Each row is a point on a landscape with many peaks, with its height.
From any point a climber steps to the highest of the 2 points nearest to it. It stops when none of these is higher. Distance is the straight distance between rows; heights are no part of it.
J_728: [ 25  11  -5  41 -40  11  27   3  52   8   6  -3 -18 -52  35 -20  13 -17
  35  20  29  47 -17   8]  height 5.20
J_493: [-20  -8 -16 -22  -9   8  -5  21   9 -31  22  12  -1  27 -22 -61 -21  18
 -24  34 -22  27  14   9]  height 4.24
J_194: [ 35 -53  36  -9  14  -5 -46 -10  11  17   5 -10  40 -19 -31  30  14   4
 -46 -38 -32 -13 -32  22]  height 0.18
J_530: [ 22  29   0  28  17  11  61   4   8  17   5   6 -15 -29 -40  17  33 -35
  35 -30  -2  17 -14  47]  height 1.02
J_371: [-32 -54   7 -18  59 -20 -49  14 -43  27  10 -26  -3  -7  -5  34 -24   7
 -29 -55   0 -39  14 -27]  height 2.81
J_74: [-39 -23 -37 -22  35   0  17  31  10 -19   8  14 -21   6 -29 -49  -5  23
 -25   7  -6  28   0  -1]  height 3.63
J_192: [-48 -37   9 -41  33  -8  -8  -2 -39  -2  -4   0   2  -6  17 -35 -64  12
 -65 -20 -17 -16 -17 -13]  height 5.47
J_113: [-20 -27  10  12  42  -1  11   0 -18  16 -23  -7 -42  -4  -2  52   3  -3
  14 -39  27 -18  -5  -1]  height 2.07
J_980: [-17  19   9  22  32  33  64  15 -42  31 -54  17 -22 -35 -21 -14  -8  -5
   1  -9  -8 -39  22  50]  height 0.95
J_14: [  3  36  17  -8  -7   3 -13 -24 -38  -9  12  -5   7  30 -11  22 -45 -21
   9 -19   4 -40  34 -11]  height 4.70
J_775: [ 26  19 -16 -33  39 -37 -31   1  19  -1  -1 -12  20  -4 -37  13 -58  -7
 -43 -38  -4  -2  46 -43]  height 4.16
J_877: [-56 -25   2  12 -16  28  18  29  -8  -6   1 -21 -35  15  -7 -35  12  34
  28  64  34  -4 -17  15]  height 2.52
J_957: [-41   5 -40  -5  46 -16 -11  18 -20  -3  32 -15 -37  21 -31 -17 -41  -8
  21 -31  -3  -4  49 -27]  height 2.48
J_526: [ 43  32 -11  18 -31 -11 -15 -18  22 -12  19  -7  32 -15  43   2  30 -23
  53  47  20  29 -15  -5]  height 4.18
J_130: [ -6 -47  30   4  38   2 -20  -6 -22   0  28  -9  10   4 -16  11  10  -2
 -23 -33 -18  -6 -26  33]  height 0.29
J_478: [ 35  33 -26   5  27 -34 -23  -9  36 -36  23   5  36 -31   6  -4  21 -24
  61  27  30  36 -18   4]  height 4.64
J_582: [-40 -10  14  -4  52  16  28  24 -34  21 -25  12 -24 -14  -6 -34 -23  -9
 -12 -33 -20 -33   4  30]  height 0.62
J_722: [-23 -23  -6 -43  29  -5   5   1  -2  -5 -15  25   5  -1 -13 -35 -72 -20
 -73 -25 -36   6   6 -10]  height 7.31
J_563: [ 16  33  -5 -25  22 -34  17  -2  33  -3 -23  25   9  10 -14  -9 -51 -36
 -32 -34 -17   7  35  -6]  height 4.54
J_387: [-10  54  -3 -17  -3 -11   9  16 -24 -32  26   3  22  35  -2 -33 -18  -9
  54  32  14 -10  24   0]  height 6.71
J_539: [  1 -26 -36 -26  57 -35 -11   3  25   9 -19 -13  -6  -5 -32  35 -28  -2
 -40 -42  21  20  23 -52]  height 3.89
J_822: [ 14  21  29   7 -46  45  14 -24 -56 -15  12 -25  -8  27  16  47  28 -26
  24  31  20 -29 -14  10]  height 3.71
J_499: [ 30  19 -22  17 -11 -11   2  -4  61 -12 -10   3   1 -72  60 -11   3 -14
  43  14  56  48 -17 -20]  height 4.15
J_189: [ 28  31  -9  -3 -19 -34  28   2  44 -11 -20  37  20   9   9 -25   9 -21
 -11   0 -22  37   2  10]  height 3.87
J_214: [ -6   9 -10 -34   8  -9  42  14  30  -7 -41  50   6  -7 -17 -41 -33 -28
 -60 -22 -43  20   6   9]  height 5.45
J_246: [ 56  14  -3 -23 -47  -4 -51 -18  43   6 -16 -20  24 -15  17  19  21  49
  20  17   5 -19  -6 -56]  height 2.83
J_799: [ 48 -16   0 -17 -46  22 -58 -17  50  26   7  -7  32   2  -3  10  24  38
 -14  11 -49 -12   0 -32]  height 2.43
J_574: [ 28   5  16  45 -58  32  14 -17   0  13  36   1   2   9  11  17  52 -44
  13  35 -30  21 -20  36]  height 1.78
J_517: [ 42  16  20   2 -73  26 -33 -35  -2  12 -15 -17  20  -3  20  49  34  17
  18  21   2 -40 -14 -33]  height 3.86
J_989: [-58 -51  -1 -19  40   3 -13  18 -43  -8   3  -7 -19  13  13 -19 -20  26
 -22 -15  12 -11 -10  -7]  height 4.21
J_217: [-11 -10  24  13 -37  20   3  -3  -9  -6  -8  17  -9  33  15 -14   7  -4
  -5  35 -10 -13  -6  30]  height 2.02
J_56: [ 28 -40  12  46 -29  33 -24 -23   3   8  30 -23 -10 -21   1  31  32  12
  20   9   8  13 -34  24]  height 6.73
J_745: [  5 -40 -31   8   1   3 -24   0  23 -18  23 -21 -18  -1  -7   8  16  39
   5  22  16  37 -10  -9]  height 5.60
J_761: [-12  62   6  -4 -40  26  14   7 -49 -23  40 -11  17  50  -1 -16  14 -36
  43  41   0 -15   9  16]  height 5.12
J_418: [ 46  34   9   4 -43 -14 -20 -18  -3 -10  23   2  42  20   3  24  36 -20
  16  13 -10   7   4  -7]  height 3.69
J_706: [ 16   8   2  43 -51  20  28   5  29  30   8  26  14  17  11 -20  42 -22
  -3  53 -49  36  -7  37]  height 2.30
J_596: [-12  40  -4  22 -54  -8  30  13  20  13  -5  28  15  25  22 -42  23  -5
   2  63 -29  19  17  15]  height 2.82
J_808: [ -6 -10  46  -6  -6  19 -34 -17 -57   7  12   2  13   7 -13  34 -31   2
 -17 -29 -14 -68   6  -2]  height 3.24
J_982: [ 26 -12 -14  25 -17  -2   4  -4  44 -11  26  -8 -19 -16   8 -14  14  12
  26  20  12  58 -21   8]  height 6.53
J_17: [-28  25 -57 -16  49 -29  25  31   9  -6  -2  -4 -28  13 -18 -31 -10  10
  23 -24  13  16  37 -28]  height 2.73
J_583: [-23  22   3 -16  18  -5  36   6   7 -14 -49  19 -33   7  12  -1 -51   3
 -14 -15  19 -13  19 -23]  height 2.55
J_409: [ 30 -14 -11 -11 -36   4 -27 -11  30  -4 -13  13  28  14  10  -9  -2  25
 -36  18 -31  10  13 -13]  height 2.39
J_410: [-24 -39  45   9 -19  23 -15  -7 -49  -4  -1  -6  -3  17  30 -16   0  18
 -16  27  -5 -33 -28  32]  height 2.51
J_385: [-25   0 -18  26  34   5  50  20 -15  39 -24  -6 -52 -24  -8  41  27  -3
  53 -36  38   0   1   6]  height 1.63
J_741: [-21 -15  -4 -25  43 -10   1 -12   7  -7 -50   9 -20  -4   3  19 -50   9
 -49 -36  17  -4   8 -35]  height 3.29
J_323: [-27  -3 -17  22 -25  16  40  26  26   7 -25 -13 -34 -26   4 -37   3  31
  26  56  33  12 -13   8]  height 2.60
J_356: [ 34  -9  10  -4   1 -12  -6 -19  20 -15 -14   8  12   7 -12  24  -9  -3
 -19 -17  -7   4  -2   3]  height 2.67
J_686: [ 14  18 -34 -16  10 -32  -4   0  44 -28 -16  -5  -3 -22  34 -13  -6  26
  29  27  48  42  -6 -31]  height 3.46
J_806: [ 19  33  15  20 -21  19  37  -2  -5  -3  19 -10 -12   4 -10   9  43 -33
  40  20  10   8 -23  36]  height 1.35
J_615: [ -9 -74  -8 -12   4   7 -51   0  10  17  -1 -29   0 -42  12  32  24  55
 -23 -17  12  -5 -42 -23]  height 4.20
J_550: [-30 -28  36  11  57  -7  29  19 -42  26  19  -2  -7  -5  -5 -27  13 -20
 -20 -50 -29 -15 -31  54]  height 0.42
J_910: [ 54   7  37   2 -16  -3 -19 -28   3  13 -11   4  29   5 -24  69   7 -24
 -17 -33  -7 -30  -3  -4]  height 3.01
J_784: [ 11 -14 -36 -18  -1  -5 -43   3  23 -37  38 -17   6  21 -25 -29   0  44
 -11  26 -10  31  18 -19]  height 4.95
J_648: [-29 -78  -8 -33  39 -15 -36  15 -28  18 -12 -27   8 -11   9  39   8  34
 -27 -42  15 -15 -18 -32]  height 3.36
J_448: [ -3  58  -3  20 -46 -30  50   4  35  20 -38  52  24   3  38 -25  38 -17
 -22  33 -30  28  10  10]  height 3.32
J_340: [ 45  23 -16  -6  14 -43 -13  -2  48 -30  24   5  35   5 -17 -12  13 -24
  13  -1  -8  46  -1   9]  height 4.30
J_954: [-30  14  14   3 -64  14   6  10 -10   3  -2  46   9  40  18 -33 -10  -3
 -30  41 -30  -2  21   9]  height 2.28
J_575: [ -7  35 -22  26  45   8  66  17 -14  27 -37  -3 -37 -35 -29   4  10   1
  33 -31  17 -16  29  17]  height 1.32
J_473: [ -9  44 -35 -25  37 -35  27  13  21 -25 -20   9  -1  -2  12 -41 -16  15
  30   8  39  22   7 -30]  height 3.03
J_232: [-23 -21  35   1  42  -7 -49  -9 -57  27  31 -24  -2  -9 -11  19 -37 -14
 -15 -54 -19 -53  12   8]  height 2.34
J_152: [ 12  23  24   3 -71  32 -15 -29 -47  -3   4  -2  24  30  19  41  31  -3
   1  22  -7 -47  11 -10]  height 6.22
J_947: [ -1  64  -4   2  28 -15  -7  -7 -19 -16  32 -11  10  23  -7 -12 -23 -35
  50 -12   9 -15  36  -8]  height 5.71
J_742: [-21   7  27  16  19  27   9 -18 -42   0 -15  -9 -30  24   5  31 -29  -5
  20 -16  31 -45   5  -7]  height 3.08
J_114: [ 46  33  26   6 -59  -7 -26 -31  -1  13  11   8  51  10  -4  65  53 -25
 -22 -13 -29 -29   5 -14]  height 3.35
J_19: [-21  -8 -16  -6   9   2  42  27  26  -7 -30  12 -33 -22 -13 -28   4  26
  -2  10  13  24 -12  10]  height 3.12
J_106: [-61 -35  17   1  -1  20 -18   7 -53 -14  14 -11 -26  24  16 -16 -10  35
   9  26  25 -30 -12  13]  height 3.25
J_446: [ 14 -84  -1  25   0  16 -41  -9  11  24  35 -22  -1 -48  13  30  32  25
  -7 -22   6  25 -35  10]  height 5.22

Where does a climber stop that starts at each point below?
J_741 | J_722
J_217 | J_722
J_574 | J_478
J_371 | J_56
J_877 | J_722
J_74 | J_982
J_473 | J_982
J_356 | J_478

Call two points neighbours if one is among the 2 nearest of the other. Go from one point of each pair to the other, from neighbour to neighbour, staying as high as possible. Name the lowest point that can't be avoided.
J_152 and J_478 | J_409
J_387 and J_982 | J_957
J_982 and J_722 | J_877
